A landscape with many valleys, sampled at points; each row gives a point and its height.
A ball rolls from a point to the lowest of its 2 nearest points, and stops where none of them is lower. Distance is the straight distance between rows; heights are no part of it.
tiras: [-0.985, -4.013, -2.363, -0.125, 2.103, -3.152, 3.923, 2.934, -0.498, 1.348, 1.391, 0.633, 2.492, -1.644, 2.818, 0.218, -1.588, -1.488, -0.903, 0.342, -1.492, -2.307, -0.877, 1.028, 3.762, -2.962, 1.261, -1.845]  h=15.8
Gek: [1.473, 4.197, 1.085, 2.660, 1.412, -0.246, -0.724, -4.314, 1.713, 0.052, -0.589, -0.402, -2.043, 1.979, -1.015, -0.196, -0.960, -0.373, 2.726, -0.608, 0.380, -0.087, 0.006, 0.665, 0.861, 1.871, -2.985, 3.495]  h=34.3
zon: [-1.715, 1.982, -1.041, 1.048, 1.311, -0.159, -3.537, -0.504, 2.863, 0.632, -1.707, -1.500, 1.088, -1.207, -1.935, -2.679, -0.806, -1.797, 0.650, 0.074, 1.228, -2.016, -0.730, -0.108, -2.005, 0.522, -0.200, 0.900]  h=13.9
Tuk: [1.045, -3.606, 3.362, -2.449, 0.049, -4.198, -2.739, 0.218, 4.034, 0.760, 0.894, -0.511, 2.710, -1.841, -1.829, 0.479, -2.493, -0.588, 3.347, -2.901, 1.771, 0.170, 0.304, -3.309, 0.755, -0.837, 0.311, -2.047]  h=9.6
Netof: [3.828, -5.881, 2.783, -2.833, -0.250, -3.209, 2.344, 1.727, 1.589, 1.052, 3.395, -0.084, 2.008, -3.935, 5.471, 5.466, -3.336, -1.227, 2.725, -0.327, 0.302, -1.126, -1.831, -4.008, -0.962, -2.218, 1.830, -3.738]  h=25.0
nutav: [-1.131, -1.605, 0.182, -2.438, 0.819, -2.575, -1.473, 2.763, 1.532, 2.842, 0.388, 0.309, 0.938, 0.148, -0.965, -1.223, -1.355, -0.886, 0.343, -2.250, 1.548, -1.128, -1.582, -0.746, 1.967, 0.134, 1.170, 0.412]  h=21.7
nis: [-0.009, 4.006, -0.386, 1.672, -1.810, -0.880, -1.586, -0.128, -0.377, 1.732, 1.592, 2.455, -0.009, 1.776, 0.741, 0.075, 1.140, 0.677, 0.168, 4.484, 3.165, -1.595, 2.453, 0.439, -0.387, -0.091, 2.497, 2.586]  h=38.2
kodor: [-1.817, 3.760, -2.448, 1.309, 1.028, 0.257, -1.566, -1.103, 0.343, 0.384, -0.933, -0.222, 0.521, 1.018, -1.538, -3.177, 0.381, -1.281, -1.625, 2.530, 0.165, -3.185, 0.252, 1.519, -0.547, -0.568, 0.640, 0.255]  h=19.5
bizut: [-1.256, 3.889, -1.136, 0.463, 0.345, 2.069, -0.183, -4.714, -2.008, -1.297, -3.208, -0.643, -3.343, 2.943, -1.312, -2.225, -0.089, 1.306, -0.850, 3.369, -0.405, 0.853, 2.014, 0.706, -1.490, 1.978, -1.745, 2.489]  h=58.7
Mirir: [-2.764, -2.703, -0.695, 1.914, 2.955, -0.426, -1.546, 0.202, -1.916, -1.887, -0.071, 1.740, -0.037, -1.513, -1.808, 1.097, 2.007, 0.516, -1.962, -1.972, 0.269, 0.540, 0.187, -2.149, 0.516, -0.565, -0.177, -2.658]  h=19.9
kir: [4.027, 3.640, 2.240, 0.642, -2.183, -0.751, -0.615, -1.977, 2.171, 0.566, 1.412, -1.009, -1.371, 3.554, 1.221, 1.710, -0.610, 1.170, 2.092, 3.354, 1.214, 0.778, -0.153, 0.198, -1.371, 2.023, -0.753, 5.136]  h=43.1
muto: [4.373, 1.983, 3.469, -1.011, -2.328, -2.591, -0.056, -0.525, 3.440, 1.908, 0.694, -0.822, -0.609, 0.644, 1.822, 0.799, -1.122, -1.325, 2.376, 1.502, 2.097, 0.296, 0.784, 0.899, -1.395, 1.640, 0.030, 3.260]  h=40.9
fuvo: [0.453, 2.613, -0.131, -0.254, -2.454, 2.300, 1.569, 0.756, -2.651, 0.870, -1.291, 0.445, -4.490, 2.343, 0.369, -0.580, -0.194, 2.219, -0.778, 3.647, -1.117, 4.219, -1.466, 2.229, -0.444, 2.889, 0.045, 3.172]  h=11.5
Levib: [0.372, 1.196, 2.523, 0.446, 1.819, 1.822, -1.381, -2.805, 1.646, -4.274, -4.115, -1.133, 0.181, 0.901, -4.772, -3.810, 1.851, -0.851, 0.051, -2.083, -1.593, 2.536, 0.537, -0.420, -0.404, 1.499, -3.121, -1.738]  h=33.0
Giba: [-1.807, 1.834, -0.200, 3.011, 2.254, 0.894, 0.687, 0.273, 0.108, -1.403, -0.696, -1.552, -0.221, 1.241, -0.777, -1.600, 0.306, 0.372, 1.447, -1.670, -2.802, -0.319, -0.013, 2.054, 0.475, 1.622, -0.926, 0.283]  h=26.1
kogo: [-1.735, -2.096, -2.617, 1.280, -1.161, -2.271, -1.886, -3.066, 1.264, -0.967, 1.191, -0.019, 2.784, -0.221, 0.813, 0.051, -0.554, 2.451, 1.134, 0.873, 2.804, -2.155, 3.102, -0.912, -0.712, -0.893, 1.228, 0.806]  h=10.3
bof: [1.845, 5.445, -2.167, -0.414, -1.699, 2.575, -0.502, -4.679, -0.448, -1.408, -3.589, -0.465, -2.474, 3.793, -1.072, -5.438, -0.855, 1.041, -0.698, 4.153, 1.298, -0.883, 0.230, 0.594, 0.107, 1.096, -1.513, 2.197]  h=61.3
zages: [-2.291, -0.318, -4.064, -0.293, 0.713, 1.214, -0.556, -0.064, -0.669, -1.656, 0.050, -2.064, 1.590, 1.612, -2.448, 0.068, -0.645, 3.433, -1.193, -0.330, 0.504, -2.021, -0.806, 0.365, 2.676, 0.155, -0.427, -0.581]  h=19.7
Neze: [1.296, -0.892, 0.599, -1.256, -0.161, -0.922, 5.107, 4.248, -0.971, 2.885, 0.300, 2.975, -0.788, 0.525, 0.256, 2.291, 1.393, -1.314, 0.713, 0.543, -2.986, 2.266, -2.025, 2.999, -1.981, -2.212, 1.055, 1.730]  h=3.0
Nodo: [0.223, -2.145, 1.999, 1.225, 1.299, -1.498, 1.440, -1.033, -0.643, -0.714, 2.918, -2.500, 0.525, -1.616, 3.355, 4.063, -0.976, -1.132, 3.029, -3.708, -1.719, -0.726, -0.633, -2.866, -0.995, -1.439, -0.325, -2.279]  h=19.1
didu: [-3.310, 1.330, -5.314, 2.133, 2.159, 1.773, -3.733, -3.350, -1.661, -3.588, -3.397, 1.688, -1.070, 0.208, -5.171, -2.323, 1.788, 2.280, -1.450, -1.264, 0.609, -1.203, 1.455, 0.726, 3.091, -0.400, -0.729, -3.074]  h=19.3
Zugan: [0.532, -3.157, 2.792, -0.331, 0.787, -2.529, -2.879, -0.974, 1.814, -1.004, 2.463, -2.005, 1.319, -1.930, -1.297, 3.229, -0.440, 0.207, 0.447, -2.765, 1.434, 0.942, 0.200, -3.830, 0.572, -0.335, -1.398, -2.506]  h=13.0
bos: [0.666, -0.612, 3.788, -1.379, -2.859, -1.463, 0.355, -1.205, -0.295, -2.140, 0.350, -3.139, 0.279, 1.432, 0.143, 1.428, -1.410, -0.435, 0.773, -1.631, -0.479, 0.468, 0.859, -0.710, -1.338, 2.781, 0.847, -0.771]  h=47.2
bet: [1.808, 1.934, 2.222, 2.024, -0.016, 0.429, -1.889, -1.217, 1.546, 1.347, 1.966, -0.336, 0.231, -3.026, 1.244, 2.953, 0.378, 0.440, 0.193, 1.419, 3.609, 0.599, 0.907, -0.288, -1.828, -0.639, -1.576, 1.754]  h=14.0
fon: [0.419, 1.255, 0.864, 1.468, -0.497, -1.300, -1.949, -4.067, 1.168, -0.995, 0.491, -1.837, 0.623, 2.375, -2.338, 2.930, -1.192, 1.281, -0.461, 0.003, 0.368, -2.129, -2.297, -2.105, -1.268, -1.040, 0.292, 0.829]  h=47.6
Sugi: [2.561, 3.313, 0.380, 0.418, -2.595, 0.806, 0.493, -0.252, 0.298, 1.235, 2.896, -0.531, -1.784, 2.483, 0.958, 4.189, -1.130, 1.326, 0.780, 2.935, 1.347, -0.761, -1.273, 1.996, 0.425, 0.783, 1.413, 2.642]  h=42.7
fev: [-0.767, -1.699, -2.495, 0.106, -1.966, -1.346, 0.392, -1.325, 1.661, -0.598, -1.100, 0.050, 4.536, -0.249, -1.363, -2.475, -0.877, 0.996, 2.585, 0.225, 0.982, -3.357, 0.525, -0.080, -0.424, -3.019, 1.334, -1.307]  h=18.2
sib: [-1.615, -0.396, -3.627, 2.060, 0.021, -0.682, 1.183, 0.031, -1.671, -1.492, -1.448, 2.478, 1.689, 0.345, -1.519, -4.891, 1.247, 0.368, -2.754, 1.146, -0.572, -2.025, 0.340, 0.876, 3.006, -3.579, 0.441, -1.860]  h=22.6
tiruv: [-3.217, -0.064, -2.796, 0.443, 0.655, 1.540, -2.034, -1.146, -0.567, -0.407, 1.835, -3.176, -0.890, -0.473, -0.157, 1.520, 0.185, 3.039, 0.521, -2.464, 0.394, -1.128, 0.461, -0.920, -0.538, 0.395, -1.901, 1.516]  h=26.3
Zafa: [0.650, 0.761, 4.452, -2.316, -1.298, -2.051, 1.067, 1.199, -0.764, -0.238, 0.268, -1.138, -0.459, 1.706, 0.123, 2.469, 0.141, -1.991, -0.585, 1.439, -1.973, 1.462, 0.138, -0.083, -3.805, 0.917, 2.357, 0.146]  h=44.1
poni: [-0.830, 1.294, 1.141, 4.424, 1.731, 0.920, 0.051, 0.910, -0.495, -1.356, 1.531, -2.123, -0.905, -0.634, 0.731, 2.696, 0.859, 0.212, 2.565, -2.616, -3.410, -0.160, -0.539, 0.450, -1.427, 1.691, -1.203, -1.348]  h=20.7
fasu: [-1.549, 1.211, 1.303, -0.359, -0.718, 1.183, -0.332, -2.697, -2.711, -2.648, 0.892, -3.959, -1.959, 1.454, -0.040, 2.539, 0.580, 1.374, -0.313, -0.850, -1.631, 0.926, 2.253, -1.040, -0.845, 3.651, -0.129, -1.190]  h=50.7
Vuba: [1.006, 2.636, -0.856, -2.495, 0.141, 2.206, 1.713, 0.996, 1.314, 0.088, -1.209, -0.532, 0.249, 1.263, -0.791, -3.395, 0.245, 0.171, -0.972, 0.889, 0.679, -0.360, 1.576, 2.430, 2.431, 0.386, -2.301, 1.607]  h=64.4
Zemes: [-0.071, -2.143, -0.303, 0.462, 0.325, 4.377, 1.547, 3.448, -1.064, 0.754, -1.554, 3.729, -0.276, -1.266, -0.979, -1.957, 3.311, -0.923, -3.289, 0.094, -1.335, 2.987, -1.134, 1.361, 0.334, -1.596, -1.247, -0.568]  h=28.2
Ged: [-1.322, -0.765, -1.580, -0.834, 1.177, 1.584, -1.951, -1.158, 1.521, -0.561, -3.359, 1.347, 1.982, -0.105, -4.982, -5.295, 1.563, -1.006, 1.747, -4.531, 0.980, 1.251, 0.489, -0.449, 1.115, -0.277, -1.149, -1.695]  h=29.7
lofa: [0.135, -0.601, 3.139, -1.356, 0.109, 0.096, -0.463, 0.626, 0.231, 0.431, -1.163, 0.596, -1.445, 0.555, -2.674, 0.126, -0.240, -2.810, 0.064, -3.479, -0.849, 2.772, -1.043, -0.096, 0.861, 3.248, -0.862, -1.340]  h=21.0
ral: [2.568, 5.461, 1.297, 3.323, 2.233, 0.209, -3.209, -4.858, 2.333, -2.194, -1.718, 0.486, -1.692, 2.506, -2.887, -1.329, 0.558, 0.018, 2.223, 1.287, 1.842, 0.252, -0.743, -1.230, -1.208, 1.397, -2.984, 2.417]  h=36.8
mov: [-1.848, 3.022, -1.418, 1.434, -0.237, 2.233, -1.302, -4.141, -2.856, -2.314, 0.665, -2.839, -3.557, 2.361, 0.333, 1.717, 1.076, 3.376, -0.610, 2.130, -1.235, 0.208, 2.928, 0.320, -0.794, 3.707, -0.402, 1.431]  h=54.6
kefuz: [-0.860, 0.823, -0.315, -2.509, 0.923, 0.066, 0.255, 2.588, -1.701, 2.935, 1.179, 1.230, -0.331, 1.421, 0.859, 0.199, -0.964, -2.242, -0.299, -2.154, 0.674, -1.509, -1.105, 0.367, 2.536, 0.466, 1.960, -1.083]  h=24.4
zore: [-1.802, -2.901, -2.115, 0.215, 1.225, 0.127, 0.842, -0.746, 1.346, -1.286, -2.209, 0.311, 3.580, -2.166, -2.097, -3.956, 0.883, 0.694, -1.132, -1.181, -0.637, -1.472, 1.004, 0.849, 0.623, -3.416, -1.589, -1.480]  h=23.7
nasir: [2.044, 3.739, -1.104, -1.908, -0.799, 1.349, -1.029, -1.361, 2.137, -0.072, -2.598, -0.602, -0.514, 2.061, -2.344, -4.522, -1.877, 0.170, -0.604, 2.007, 2.457, -0.616, -0.840, 0.345, 1.588, 1.229, -2.045, 2.097]  h=63.0
zula: [4.473, -2.171, 3.060, -3.044, -1.504, -1.496, 2.678, 4.269, 0.119, 0.931, 3.024, 0.993, 0.388, -2.333, 5.243, 4.310, -1.133, -1.277, 1.463, 0.484, 0.273, -0.952, -1.657, -0.911, -0.997, -2.440, 3.768, -1.391]  h=27.2
tomat: [-0.307, 2.043, 0.073, 0.362, -1.677, 3.124, -0.291, -0.315, -1.715, 1.254, -3.601, 1.779, -3.335, 1.778, -2.053, -2.506, -0.435, 0.658, -1.667, 1.918, 0.716, 4.540, -1.709, 1.184, -1.710, 3.186, -1.429, 1.606]  h=18.1
deseg: [0.707, -1.861, -1.504, -3.289, -1.960, -0.503, 5.349, 5.159, -1.337, 3.906, -1.127, 2.548, 0.385, 0.588, 1.262, -1.339, 2.339, -3.083, -0.552, 1.173, -3.431, -0.102, -1.435, 3.187, -0.974, -3.584, 2.423, -0.273]  h=8.5
parom: [2.764, 1.403, 2.080, -0.142, -2.264, 0.028, 0.845, 2.799, 0.573, 0.697, 0.826, -0.699, -0.066, -1.372, 2.780, 2.437, -0.750, -1.188, -0.475, 3.757, -0.924, -1.139, -2.275, 2.050, -2.069, -2.090, 3.109, 1.648]  h=32.5
damu: [-0.471, -1.877, 1.740, 1.393, 1.495, -0.430, -3.300, -2.149, 0.251, -2.596, -1.196, 0.315, 0.612, -1.892, -3.846, 1.329, 0.771, 1.251, -1.443, -1.989, 1.944, 1.207, -0.392, -2.553, 0.027, -1.156, -1.662, -2.492]  h=15.1
pif: [0.928, -4.663, 2.660, -0.792, 1.665, 2.568, 1.328, 3.543, 2.612, 0.754, -1.410, 1.391, 1.774, -2.062, -1.762, -1.027, 2.697, -1.979, -3.426, -2.022, -2.663, 2.943, -0.458, 0.720, 0.636, -0.809, -2.409, -1.431]  h=29.3
Momus: [-2.327, -4.440, -2.847, 1.657, 2.260, -1.087, 2.911, 2.967, -2.862, 0.482, 1.152, 0.124, 1.135, -1.987, 2.938, 0.609, 0.285, -0.252, -2.811, 1.036, -2.615, -0.885, -1.581, 0.323, 1.471, -3.508, 0.933, -0.148]  h=11.3
dafa: [-1.134, -0.263, -1.692, -0.807, -3.260, 1.082, 0.128, 0.973, -3.466, 1.416, 2.889, -0.884, -1.475, 0.152, 4.220, 2.282, -0.536, 1.341, -0.012, 1.028, 0.959, -0.101, -0.394, -0.325, -0.751, 1.466, 2.629, 1.546]  h=32.0
Por: [-1.905, 1.746, -1.183, 2.932, -0.166, 1.906, -2.510, -1.591, -3.029, 0.967, -1.599, 2.226, -4.154, 0.824, -1.116, -1.439, 0.366, 2.132, -0.551, 0.236, 0.460, 3.473, -0.892, -0.317, -1.409, 2.691, -1.325, 1.055]  h=24.2
vini: [0.287, 3.047, 0.738, 2.069, 2.788, 3.811, -0.901, -3.030, -0.355, -3.500, -4.313, -0.964, -2.813, 0.278, -4.080, -1.468, 1.250, 1.187, -1.661, -0.035, -1.741, 2.751, 0.682, -0.017, -0.999, 1.973, -4.128, -1.482]  h=29.5
Masu: [-2.866, -2.568, -0.662, -1.414, 1.055, 1.611, -0.812, -1.505, -1.434, -0.885, -1.657, 2.541, 0.648, -0.503, -2.177, -2.477, 0.751, -1.846, 0.297, -6.000, 0.060, 1.515, 0.403, -1.182, 3.033, -0.129, 0.302, -2.987]  h=25.8
Berov: [0.751, -2.109, -1.023, -0.742, 1.046, -2.479, 1.512, -0.665, 0.420, 0.773, 3.983, -2.037, 1.508, -0.328, 3.843, 2.796, -0.985, 2.762, 1.051, 2.403, -0.439, -3.527, 1.340, -2.411, -0.212, -4.331, 1.452, 2.255]  h=24.1
beki: [-2.195, -1.536, -1.994, 1.584, 0.067, -1.524, 1.902, 2.846, -2.613, -0.575, 0.183, 1.908, 0.791, -0.066, 2.224, -3.247, 1.074, 1.043, -2.616, 0.897, -1.349, -0.380, -0.060, 0.372, 1.883, -2.411, 1.263, 0.118]  h=17.3
Fatup: [1.208, -1.696, 2.980, -0.046, -0.598, 0.679, -1.459, 2.186, 0.572, -0.915, 1.310, -1.589, 0.293, -0.982, -1.261, 3.419, 0.499, -1.059, 0.998, -3.604, 0.217, 3.225, -0.786, -1.788, 0.046, 2.054, -2.177, -2.909]  h=16.9
zoti: [1.176, 1.330, 0.707, 0.027, -1.455, -0.765, 0.119, -0.149, -0.341, -0.284, 1.379, -1.032, 1.004, 2.628, -1.348, 3.528, -1.899, 0.677, 0.125, 0.924, 0.463, -2.409, -2.730, -0.214, 0.663, 0.166, 1.784, -0.704]  h=45.4
fena: [0.738, -4.334, 2.427, -2.213, 2.159, -0.318, 0.329, 3.912, 3.927, 1.891, 0.318, -0.366, 2.493, -4.231, 0.005, -0.545, 0.188, -1.128, -1.452, -0.376, -1.174, 1.885, 0.328, 0.030, -0.586, -0.800, -1.446, -0.247]  h=26.5
Veru: [1.414, 2.490, 0.390, -0.745, -3.357, -0.282, -0.281, 1.338, 1.310, 1.629, -0.680, 0.039, 0.290, 0.181, 2.158, -1.711, -0.732, -1.381, -2.005, 5.240, 1.438, -1.821, -2.348, 1.463, -2.142, 0.092, 2.622, 2.869]  h=35.7
kidip: [-1.638, 4.994, -3.433, 2.509, 0.191, 0.752, -1.748, -3.446, -1.667, 0.851, 1.527, 0.758, -2.391, 2.671, 1.790, 0.404, 1.317, 1.485, -0.518, 4.690, 0.464, -3.101, 2.579, 0.250, -0.688, -0.940, 1.110, 3.791]  h=32.1
nakek: [0.198, 2.074, 2.457, -1.864, -0.676, -1.524, 0.392, -0.523, -0.249, -0.317, -1.609, -0.736, -0.407, 2.226, -1.310, -2.088, 0.866, -0.505, 0.352, 1.670, -0.611, 1.257, 1.033, -0.655, -3.792, 0.796, 0.656, 2.740]  h=40.5
Nobaz: [-1.488, -2.650, 1.793, -2.409, 2.571, 1.256, 1.343, 2.682, -1.784, 0.356, 1.173, 0.204, -0.462, 0.052, -0.356, 1.888, 1.023, -2.933, -1.970, -4.274, -2.456, 2.398, 0.187, -1.202, 1.205, 1.460, 0.115, -2.659]  h=25.4
dega: [3.550, -4.373, 5.034, -2.315, -1.767, -0.666, 0.699, 4.265, 1.297, 0.245, 1.720, -1.204, 0.829, -1.867, 0.763, 4.100, 1.449, -2.561, 1.143, -3.897, -1.105, 2.674, -1.623, -2.706, -1.404, 0.679, -0.266, -4.251]  h=20.3
Bur: [-1.162, -2.468, -3.418, -0.129, -0.653, -1.829, 0.113, -0.987, 0.739, 1.034, 3.621, 0.402, 3.319, -1.485, 3.321, 0.513, -0.773, 1.892, 0.663, 3.031, 2.133, -4.021, 4.176, -1.400, 0.361, -2.940, 1.778, 0.302]  h=18.3
mibuk: [-1.362, -0.810, 0.509, -0.630, 3.160, 1.522, -2.998, -3.225, -1.191, -2.307, -1.997, 1.051, -1.970, -0.930, -3.437, -1.739, 1.113, -1.036, -0.595, -5.476, -0.299, 2.891, 0.671, -0.476, 4.123, 1.489, -2.397, -2.974]  h=29.4
mok: [1.209, -3.855, -0.467, -1.991, 1.580, -3.521, 1.612, 0.473, 0.477, -1.537, 3.588, -2.607, 2.689, -0.415, 3.474, 2.302, -2.946, 2.899, 0.553, 0.317, -0.271, -3.291, -0.344, -3.639, 2.833, -2.199, 1.541, -0.062]  h=27.6
dil: [2.284, -6.048, 1.834, -0.839, -0.269, -1.919, 2.419, 0.754, 1.342, -0.158, 3.182, -2.143, 2.059, -3.662, 4.937, 3.948, -2.485, 0.538, 3.428, -3.422, 0.480, -0.134, -1.111, -3.276, -0.784, -1.255, -0.685, -2.266]  h=22.7
tuzog: [0.345, -1.300, 0.319, -0.033, -1.475, -0.086, 0.166, 1.842, 1.554, 2.619, 1.932, 0.163, 1.166, -3.821, 2.878, 1.061, -0.100, 0.800, -0.064, 2.390, 2.462, 1.137, 1.093, 0.590, -2.449, -1.676, -0.582, 2.678]  h=19.2
lota: [1.310, -3.119, 1.611, -2.860, -1.210, -3.615, -0.519, 1.479, 3.091, 2.492, 1.888, 0.175, 3.173, -1.623, 1.499, 0.509, -2.482, -0.214, 4.088, -1.629, 1.306, -2.356, 0.132, -2.801, -0.826, -0.635, 2.331, -1.370]  h=12.9
kiz: [-3.055, 4.031, -5.321, 3.126, 0.566, 0.300, -1.982, -2.507, -2.267, -0.035, -0.077, 0.655, -1.833, 0.793, -0.313, -1.929, 1.525, 0.439, -2.702, 4.025, 0.344, -4.147, 1.370, 0.929, 1.240, -1.864, 0.261, 0.657]  h=25.6
Beter: [-3.240, -0.365, -5.159, 0.194, 0.539, 1.729, -2.295, -3.144, -2.509, -3.256, -2.013, -0.462, -1.031, 1.594, -3.295, -0.054, -0.594, 3.046, -2.279, -0.520, 0.460, -0.471, 1.775, 0.539, 3.166, 2.222, -0.491, -2.692]  h=12.1
kelu: [1.400, -0.522, 1.095, -0.152, -0.904, 2.595, 1.980, 2.496, -0.412, 2.311, -0.408, 2.261, -0.052, -3.749, 1.435, 0.400, 1.017, -0.881, -1.417, 0.993, 0.979, 2.705, -0.177, 2.196, -1.530, -2.119, -0.782, 1.306]  h=23.9
bofe: [-0.311, 1.081, 2.144, -0.482, 0.445, 0.367, 0.940, -2.009, 0.333, -2.132, -3.149, -0.426, 0.552, 0.425, -1.817, -4.271, 1.657, -0.944, -0.161, -1.177, -1.549, 1.811, 2.288, -0.857, -2.688, -0.503, -1.571, 0.359]  h=36.6
zezen: [-0.388, 3.317, -0.785, 2.137, 1.454, 0.030, 1.806, -1.639, -0.652, 0.377, -0.128, -0.330, -1.808, 2.824, -0.500, 1.664, -0.909, 0.265, 1.875, -0.031, -1.050, -0.400, -0.297, 1.634, 1.346, 2.054, -1.119, 1.480]  h=30.7
pobi: [0.870, -2.629, 1.809, -3.747, 0.032, -1.838, 1.289, 3.052, 3.285, 2.535, 1.193, 0.244, 1.682, -4.686, 2.670, -0.796, -0.412, -1.169, 0.058, 1.175, 0.824, 0.481, 2.484, 1.660, -1.047, -1.487, -0.304, 1.257]  h=23.5
dom: [-3.269, -3.429, -1.190, 0.829, 4.607, 0.172, -0.416, 1.766, -2.721, -1.405, 1.494, 1.678, 0.050, -1.193, 0.624, 1.260, 2.262, -1.426, -1.193, -4.805, -1.533, 1.132, 1.280, -2.204, 1.870, 0.968, 1.338, -4.133]  h=24.5
Soled: [0.313, -1.032, -1.578, -1.612, -0.058, -2.425, 2.579, 3.472, -1.022, 2.730, 2.206, 1.187, 0.486, -0.616, 3.942, 0.695, -0.938, -1.721, 0.171, 0.317, 0.132, -1.587, 0.434, 0.918, 1.909, -1.407, 2.308, 0.499]  h=20.1
tulu: [2.735, 1.605, 1.970, -1.581, -2.402, -1.636, 0.861, 1.444, 3.736, 1.937, -1.348, 1.278, 0.721, -0.798, 1.857, -2.203, -1.406, -2.389, 1.495, 2.430, 1.807, -0.215, -0.382, 3.339, -1.244, 1.278, 0.688, 2.484]  h=38.8
Mas: [-0.370, -1.866, -0.203, 2.138, 1.469, 0.006, 1.249, 2.167, -0.131, 0.472, 2.173, -0.357, 1.881, -1.954, 1.639, 2.278, 0.209, -0.448, 2.665, -3.645, -1.185, -0.858, -1.140, -1.416, -0.154, -0.288, 0.269, -2.429]  h=15.0
vof: [-0.121, -0.049, -1.181, -1.237, -5.464, 0.544, 2.403, 0.987, -4.356, 0.093, 0.902, 0.759, -1.241, 1.771, 4.458, 0.299, -1.898, 0.139, -0.159, 0.867, -0.649, 0.001, -0.571, 1.757, 0.374, 1.850, 3.363, -0.365]  h=26.2
vuzim: [0.355, -0.588, -0.625, -2.923, -2.594, -2.477, -1.666, 0.469, 2.012, 2.955, 0.430, 1.556, 2.127, 1.458, -0.300, -1.395, -1.481, -0.168, 2.283, -0.979, 3.345, -1.728, 0.687, -1.254, -0.256, 0.201, 1.904, 1.270]  h=17.7
tasiv: [-0.495, 0.558, 1.175, 1.748, 1.691, -0.309, -3.047, -0.164, 3.198, 0.634, 0.419, -1.010, 1.298, -2.687, -0.914, -0.266, 0.483, -0.533, -0.080, 0.350, 1.580, 0.573, 0.313, 0.488, -0.847, 0.978, -1.856, -0.077]  h=8.8
lofaz: [3.487, 0.789, 3.723, -1.312, -0.836, 0.024, 3.025, 2.563, -0.520, 0.557, 1.416, 0.428, -0.382, -1.945, 3.757, 3.226, 0.083, -3.612, -0.367, 0.303, -2.067, -1.150, -1.649, 1.581, -0.367, -1.616, 3.730, -1.900]  h=29.6
pake: [-1.875, 1.225, -3.051, 3.330, 0.811, 1.908, -3.099, -2.161, -0.493, -0.511, -1.137, 0.338, -2.333, 0.231, -1.495, -0.186, -0.406, 2.768, -0.005, -1.276, 2.116, 0.056, -1.018, 0.290, 0.844, 1.456, -3.012, 1.244]  h=30.1
vul: [-0.963, 2.642, -1.600, 2.590, 3.288, 2.969, -1.239, -2.578, -1.432, -3.653, -4.349, 2.178, -2.523, 0.514, -4.221, -3.183, 1.629, 0.785, -2.743, -0.136, -1.891, 0.987, 1.132, 1.257, 2.110, 0.650, -2.277, -2.133]  h=25.3
duk: [-0.010, 1.070, -1.747, -0.638, -4.865, 1.754, 3.102, 2.422, -3.652, 0.890, -1.319, 1.124, -2.753, 1.794, 2.255, -1.343, -0.199, 0.307, -1.542, 3.973, -1.016, 2.707, -0.318, 2.871, 0.141, 1.473, 2.675, 1.265]  h=19.0
Nug: [-0.623, 0.059, -1.372, -2.701, -3.066, 0.461, 3.271, 3.377, -1.497, 1.642, -2.042, 1.667, 0.108, 1.732, -0.363, -2.035, 0.681, -1.687, -1.787, 1.938, -1.908, 1.037, -0.628, 3.489, -0.958, 0.126, 1.574, 0.110]  h=14.8
samal: [0.594, 2.775, -1.087, 2.645, 2.644, 0.031, -4.886, -6.591, 1.954, -4.088, -1.733, -2.404, -1.914, 2.649, -4.184, -0.614, -0.170, 3.215, 0.262, 0.803, 2.049, -0.508, 0.221, -0.613, 1.459, 1.667, -3.491, 2.096]  h=39.7
gikik: [-0.138, -1.385, 0.344, 1.797, 0.336, 1.720, 3.251, 3.170, -1.198, 1.405, 0.159, 1.952, 0.421, -0.796, 1.030, 1.365, 1.959, -1.673, 1.058, -2.734, -2.973, 0.640, -2.549, 1.038, -1.393, -0.781, 0.462, -1.311]  h=9.5

Call two points neighbours if one is among the 2 nearest of the other. Go from one point of each pair to the other, from neighbour to neighbour, staying as low as possible. Name the highest point that can't be avoided.
Tuk and Momus => kefuz
Neze and Beter => pake
Neze and fuvo => duk
Momus and kogo => zore

Where does a ball stop that starts at each point below?
nis => tasiv
nasir => Beter
Zafa => Beter
lofaz => Neze
